Points, in no order, along strands that fork and pass close to each other.
Two points are linked if the straight distance between their rows is under 76.5. Some points are linked to none.
Z112:  11  -6 -13  52   7  18  26 -19  61  16  34 -21  -5  30  23 -29  23  40  -3 -23  -3  30  -3 -22  27  -4
Z63:  14   3 -14  14  12 -11   0 -10  -6  23 -10  12  12 -11  46  -7  35  11  -7  36 -16 -24   5  20  -8 -19
Z152: -20  16 -31 -16   0  42  24 -10 -20 -13 -23   5 -46  19  14 -33 -24   7  38 -12  25  15  -2 -29  33  -1
Z190:  13 -19  13 -12  12 -18 -69  17 -10  24  -7   9  18  -7  -7  10   7   6 -13   9 -33 -31   6   8  -8 -17
Z327:  35 -34 -50   4  34 -21 -25  39  18  10 -22  28  16  -4 -35 -34  14  -4  -1  14 -26 -26  -2  30 -32  -2
Z725:   6 -13 -34  20  -7 -17  61 -38  19   4  -2  23 -34  -5  16 -44  -2   6  16   7  11  27  -6  24  12  12
Z527: -28  42 -16  -4  -8  32  31 -30 -16  -6 -16 -14 -40  19  22 -24  -8   8  12   1  17  21   0 -35  29  -9
Z89:  19 -45 -25  26  27  -3  29 -10  35   0   0  34  13   4  41 -24  17  -6  13  27  12  12   0  28   2 -11
Z211:  11 -18 -12   1  32 -19 -14   8  -1  16  -8  32   2 -52  11  18  36  -5  -8  15 -23   7  27  34   7   4
Z652: -11  48  43   7 -37  -5  -3 -16 -14  -5  12  -8  24 -11  -4  52  18  -2  -2   2  33   9   0  -4   1  18
Z993:  -6  19  49  -7   3 -14 -73  -9 -18  20   5  -8  39 -25 -12  50  20  15  -1   1  -6   9   1   6  23  -1
Z761: -33 -15  -6 -31 -10   7  28  10 -18 -22  -5  38 -30  -8 -24 -31 -24 -27  12 -34  18  28  24 -13 -23  -5
Z346:  11 -22  -7  -5  14 -12 -35  12 -14  28 -12   8   9 -13  26  -3  15  10 -10  23 -32 -45  -2  14 -10 -25
Z186:  -3 -17  29 -20  -7 -10 -33  22  -1 -12   7  19  22  14 -30   6 -18 -11 -34  -1  -9 -14  -5  -9 -27 -15
Z935:  28   7 -14  30  22  -3  15  -9  11  12  -9   5  24   3  57  -9  60   9 -18  32  -4  14   9  12  -9 -18
Z648:   3  16   0  24   9   8  13 -38   6  23   6 -17  -5  28  51 -38  12  29   6  19 -23 -11 -23  -1   1 -29
Z408: -26  45   7   7 -31  -9  27 -42 -14   8   3 -10 -27   0  21  -7   8  -5 -15  14   3   5   8 -16   0 -14
Z576:  20 -25 -26  25   6 -10  55 -30  34  -2   2  33  -4   2  39 -34  13   0  12  19  14  36   4  22   5  -3
Z989: -14 -23  14 -27 -24 -35 -15  18 -34  -8  -4  -1  -8  12  29   7 -21 -32 -50  15  -2 -36   9  -6 -29 -18
Z941: -33  55   8  -6 -20  15  21 -32 -20   3  -7 -24 -34  19  35 -19  -3   1   0   8   6  -2   1 -27  13 -24
Z532:  26 -37 -28  42  33  13  24 -13  38  -3  -3  20  28  22  46 -16  40 -11   2  51  28  26  19  15  -4 -12
Z502: -28 -29 -22 -16  -4  -3  42  -9 -15  -9  -1  41 -41 -17 -23 -46 -22 -21  19 -33  14  36   8  -1   1   2
Z121:  31  12   6  42 -10 -15  -5 -29   4   7   8 -28   4  -6 -41  49  15  25   3   7  15  11  -3  14  21  53
Z426:   4   8   8  -6  -3  15  27  35   0 -40   8 -23  32  -3 -50   5 -19 -14  10 -41   7  13 -51  -6  -5  46
Z433:   4   5  10  -8 -17  16  45  31  -4 -43   3 -30  18  -6 -20  23 -26 -20  41 -45  25  28 -22  -6   4  47
Z711:  -5  29  41  -7 -21  -1 -41  11 -23  -7   2 -21  48   1  -8  40   7   9  -2 -13  14 -16 -43  -4  17  16
Z642:  -5   5 -28  20   6  31  44 -29  11  -3  -3 -42 -50  11  -1 -29  -5  20  19   8  -4  24 -17 -37  42   4
Z822:   1 -13 -12  -1  -7 -24   7 -13 -22  12 -18  -6  -7  14  64 -38  -5  -4  -5  32 -12 -35 -15  12 -19 -28
Z902:  29  -2  17  -5 -25 -33 -55  -1 -27  14  -2 -12  42  17  -6  20   1  17 -17   2  -2 -18 -28  14  -3  20
Z778:  -8  31  32   9 -37  -9  19 -14 -20 -23  15  -9  28 -12 -12  44  11 -15   9 -16  45  21 -15   8   0  43
Z178:   9  25   1  24 -28 -28  16 -40  -4  11   3   3 -12 -18  -8  25  28   5 -17  14  -1   9  30  14  -6  16
Z793:  11 -14 -40 -21  52 -37 -44  28  -7  10 -29 -23  30 -37  14  33  31 -34 -18  25  -2   3  36  48  -7  10
Z866:  15 -31 -10 -33  29  -5 -23  34  -8  -8   2   8   6  23  18  -5 -24 -11 -71  24 -47 -47  -2  -4 -39 -30
Z10:  22 -32  11 -22  -2 -42 -48  22 -28  -7 -10   9  31  -7  14  44   2 -21 -49   7 -11  -6  20  22 -17  23
Z779: -27   8  11 -34 -17  14  14  31 -14 -28  -4  21  -7   8 -17  -9 -39 -30  23 -43  32  21  36 -14 -31  -5
Z285: -17 -27  38  -8   1 -11 -31  11 -24  -8  15  40  23 -51 -28  58  20 -21 -16 -15   2  34  37  12  -5  20
Z70:  25  26 -19  29  39  -5 -15 -10  16  32 -11  -9  16 -24   7  -4  61  37   7  20 -24   7  14  23   6 -15
Z196: -19  36   2  27  -2  24  16 -33  14  23  20 -21 -22   5  14  -6  27  30 -11   6 -20  -1 -11 -22  23 -14
Z259:   9   5 -32  26  -5 -19  49 -34  21  17   7  11 -35 -20 -24 -10  12  11  11  10   1  10   6  26   5  23
Z49: -35  40   9 -34 -10  31   4  22   0 -10 -11   0 -29   5   8  -2 -34 -16  40 -29  25  -9  18 -17  11 -17
Z548:  -9  31  50  -2  -3  11 -54  -2  -9   9  12 -15  42 -17 -24  61  20  14   6 -10  12   4 -25   4  33  18
Z191: -26  18  19 -43  16  46  11  46  30 -18  17  26 -12  -1 -34  -1 -40 -10  43 -62   6  15  29 -17 -15 -21
Z758: -26   0   2   5  -4  10 -12  -8   8  16   8  -4 -24   1 -14  -9 -10   8  17   1 -11 -32 -17  -2   9 -16
Z983:  -8  34 -22  -7 -11  43  42  -6  -2 -16 -18 -43 -41  -2  -4   8 -15  -3  39  12  16  20  25 -51  38  11
Z418:  -8 -11  31  -9  -5  -1 -57  22   1  13   8  18  20   0 -30  13  -4   4 -16  -7 -15 -23  -7  -5  -5 -14
Z262: -21  24  16 -35  -2  45   8  42  19 -14   6  -3 -13   1  -6  17 -46 -10  53 -53  15   2  27 -16  12  -5
Z297:  -9  38  -6  23 -20  25  36 -16  11  -9   0 -64 -34   2 -10  10   1   0   4  15   4  12  10 -54  28   7
Z485:  -4  -5  -1  24 -11  10   7 -18  14  -4  18 -22 -17 -12 -55  25 -15   2  26  -3  11  -4  -9  -3  21  35
Z374:  -3  31   1  13 -32 -26  18 -36  -9  13   3  -1 -17  -2  22   6  22  -2 -23  24  -9  -6  10   0  -9  -9
Z382: -13  27  44 -18 -35 -12 -34  15 -21  -5   2 -16  31  23  10  24 -16  -9 -10  -5  29 -31 -25  -9  -8  -7
Z906:  25   0 -16  55  17  13  14 -20  55  20  16 -11  19  36  36 -40  37  33   1   2   4  20  10  -4   5 -18
Z367:  13  18  -4  33  33  17 -16 -23  18  38  10  -7   3 -14   6  -4  40  46   1  13 -37 -13  -8  10  16 -16
Z415:  22   9 -16  45  16  21  23 -29  35  15   8 -27  10  36  41 -47  20  40   7  10 -14  -3 -16   2  -2 -14
Z768: -34 -31   6 -26   5   2  18  22 -10 -24   6  40 -29  -8  -9 -27 -19 -30 -16 -14  -4   8  10 -16 -21 -24
Z59: -11  26  17  -4 -34   1  33   4  -9 -32   0 -30  19   4 -10  26 -23 -22  29 -34  43  15 -15   2   2  44
Z609: -28  40  -2  14 -14  31  24 -22  17   5  20 -39 -32  -6  -8   8  12  10  -4   5  -2   4   0 -40  28  -7
Z912: -17 -27 -24 -13 -10 -14  32 -12 -18  -9 -20  32 -41   4  14 -57 -28 -12  15 -14  12  25  -2   6   1  -4
Z703:  -6  11  49  -7 -30 -23 -33   1 -27  -4   8  11  41 -20  -2  53  24  -7 -11  -6  25  15  -2   7  -3  19
Z696:  36 -13 -23   9   2 -24 -49   5   1  31 -14 -13  25   9 -25  -6   4  21   7  11 -20 -45  -9  28 -17  10
Z735:  36 -33  -5 -39  21 -14 -25  26  -8 -15  -1   8  27  30   0  14 -36  -8 -74  34 -28 -31   3   6 -41 -10
Z668:  31   0  -1  19 -14 -21 -50 -14  -7  26  -2 -33  22  14 -16  17  -4  24   2  10  -8 -35 -21  22  -6  17
Z675: -17 -38   8 -25  15  -5   1  28   0 -17   1  33 -22   0  -5 -26 -20 -25 -38  -6 -23 -13  -3  -9 -24 -27
Z999: -31   2  -1 -33  14  49  10  35  23 -18   7  18 -25   1 -53 -22 -36 -16  35 -47   4   6   6 -19   2 -14
Z313:   1  -1  24  12 -15   6   6  19   2 -25  14 -13  29 -15 -50  32  -1  -4  15 -32  21  10 -41   2  24  51
Z413:  17 -56 -32  10  21  -7  20  12  29   2 -10  40   4   7  21 -57   1  -6  25   7  -5  -6 -26  34  -9 -15
Z541:  -9   6  40 -28 -39 -31 -24  17 -36 -14  -5  -8  24  26  18  17 -17 -28 -36   7  23 -27  -5 -16 -28 -14
Z811:  -3   3  48 -14  -7 -20 -62  10 -26   8   1   4  40 -19   3  49  17  -1 -18   4  -1  -3   2   4   5   0
Z635: -12 -29 -11 -25  -4 -13  21  -5 -25 -10 -29  29 -32  17  44 -53 -24 -19  -1  -3  10  15  -4   5   0 -22
Z934:   3  -2 -23  36  14  22  42 -32  38  11  20 -21 -33   5   9 -31   8  34  10   2 -13  23 -22 -12  39   1
Z180:   1 -27  15  -6  -5 -34 -34   9 -26   0  -2  18  10 -28  12  50   9 -25 -37   7  -9  -3  31  18 -13  18
Z614:  -8  10  40 -41   2   4   8  43  -8 -48  12  16  28  23 -16   5 -35 -24 -13 -22  18  23   7 -14 -48 -21
Z256:   1 -26 -15 -14 -11 -39 -10  14 -23   8 -17  -4  -5  15  48 -21 -15 -25 -36  23 -16 -49  -3   6 -29 -22
Z938:  42 -21 -28  -9  18 -23 -51  33   7  24 -13   5  28  12 -30 -23  -2   9 -16  11 -34 -34   0  20 -36  -9
Z326:  -3  25  13  35  17  29  -5 -28  22  32  26 -23  -5   1  24 -11  40  49 -15  -2 -35  -2 -18 -23  24 -22
Z74:   6  -1 -11  10   3  -7   6 -24  -7  21  -9 -12  -5  20  49 -45   0  19   8  25 -20 -37 -31  11  -8 -34
Z858:  17  -4 -18   7  35 -21 -34   5   9  29 -15  16  16 -42  -5   4  39  15  16  15 -21  -6  15  35   8 -10
Z542:  27 -15 -25  46  31   8  12  -5  21  -2  -7   4  37  15  59  -4  61  -3 -25  36  16  33  23  -1  -4 -10
Z505:  29 -23  23 -17 -16 -44 -39  19 -25  -8  -3   9  46   6  -8  24  -1  -6 -46  -2 -11   6 -11  14 -20  21
Z656:  -5 -20  -8  -8  21 -14 -18   8 -19  11  -2  24  -2 -41  44  41  28 -16 -30   9 -22 -10  27  28   4   3
Z544:  56 -31  -6 -38  12 -28 -36  27 -18  -9  -9   1  52  27   4  19 -22  -9 -74  24 -25  -9   6  15 -34   8
Z604:  -4  29 -16 -14 -10  50  41   4   1 -22 -12 -29 -30  -8  -5  29 -33  -8  57 -15  25  20  38 -37  28  21
Z994: -15   3 -28 -13 -18  20  40 -10 -12 -25  -6  -2 -33  -3 -39  -2 -29 -23  40 -28  37  33  30 -11   4  35
Z366:  -6  14 -11 -15 -14  29  35   4   1 -24  -5 -19 -16  -3 -28  21 -32 -22  55 -26  35  25  28 -20  16  38
Z990: -10   0 -18  15 -18   0  32 -29  12  -1   9  -8 -38 -12 -43  -5 -14  -2  19  -1  16   7   2  -3  12  31
Z709:  -4 -33   1 -29  24  -6 -12  35  -3 -14   0  21 -19  18  10 -26 -28 -12 -51  16 -35 -34 -10 -12 -35 -38
Z316:  -4  21  26 -43  -8  10  21  42  -9 -42   0  17  13  23  -8   1 -42 -21   9 -44  30  35  31 -11 -50 -12
Z570: -41  -4  -9 -30  14  38  11  13  12  -8   2  21 -36  -2 -30 -33 -27  -8  35 -32   8   6  -6 -20  20 -20
Z857:  11  -5  21  32  -8   6   8  -5   3 -14  15 -31  12 -20 -53  49   8   5  22   2  23   9 -23  -5  31  54
Z284:  28  24  -2  34 -12 -27   3 -32  11  19   3 -13  -6 -14 -30  37  26  24 -11   8   4  12  22  17   7  36
Z208:  17  13 -12  35  23  15 -22 -19  15  37   5 -33 -12 -13 -25  11  21  45  14  17 -30 -29  -4  13  18   6
Z911:   2 -41 -21   5   9  -6  17   0  22   6  -3  37 -18  -2   3 -59  -8   2  18  -7 -13  -4 -26  17   5 -14
Z421: -33  -1 -22 -15  13  44  21 -15   4  -6 -11   1 -45   3  -7 -31 -23  10  41 -14   8   8 -21 -22  42  -5
Z105:  -7  -5  47 -29   2   0 -16  37  -7 -37  21  29  35   8 -35  19 -17 -13 -33  -9   1   8  -9 -16 -33 -14
Z673:  -4  -1  -2  20   8  12 -34 -13   7  35   6 -21 -11  -7 -20   2   3  29  19  13 -28 -47 -21   9  12  -3
Z547: -16 -16 -12   0  -1  -1   3  -8   6   9  -3  14 -30   4 -13 -38 -19   0  19  -7 -13 -19 -21   2   4 -15

A fork is a point with three links. Follow the links from the first point to the second and name the forks in between, in order.
Z505; Z89 -> Z367
Z259; Z367 -> Z89
Z502; Z186 -> Z761
Z408; Z711 -> Z857

Follow the links from the first point to the second, and from the first to the third. Name the last point that the two ways share.
Z152; Z59; Z911 -> Z857
Z857; Z935; Z547 -> Z89
Z983; Z902; Z259 -> Z367
Z433; Z941; Z532 -> Z857

Name the points in between on the shortest way along the links from the first point to the second, in order.
Z906; Z703 -> Z415 > Z648 > Z74 > Z822 > Z256 > Z989 > Z541 > Z382 > Z711 > Z548 > Z993 > Z811
Z858; Z485 -> Z70 > Z367 > Z208 > Z673 > Z758 > Z547 > Z911 > Z413 > Z89 > Z576 > Z725 > Z259 > Z990
Z418; Z768 -> Z186 > Z105 > Z614 > Z316 > Z779 > Z761
Z576; Z408 -> Z725 > Z259 > Z990 > Z485 > Z857 > Z121 > Z284 > Z178 > Z374
Z570; Z284 -> Z421 > Z152 > Z527 > Z941 > Z408 > Z374 > Z178
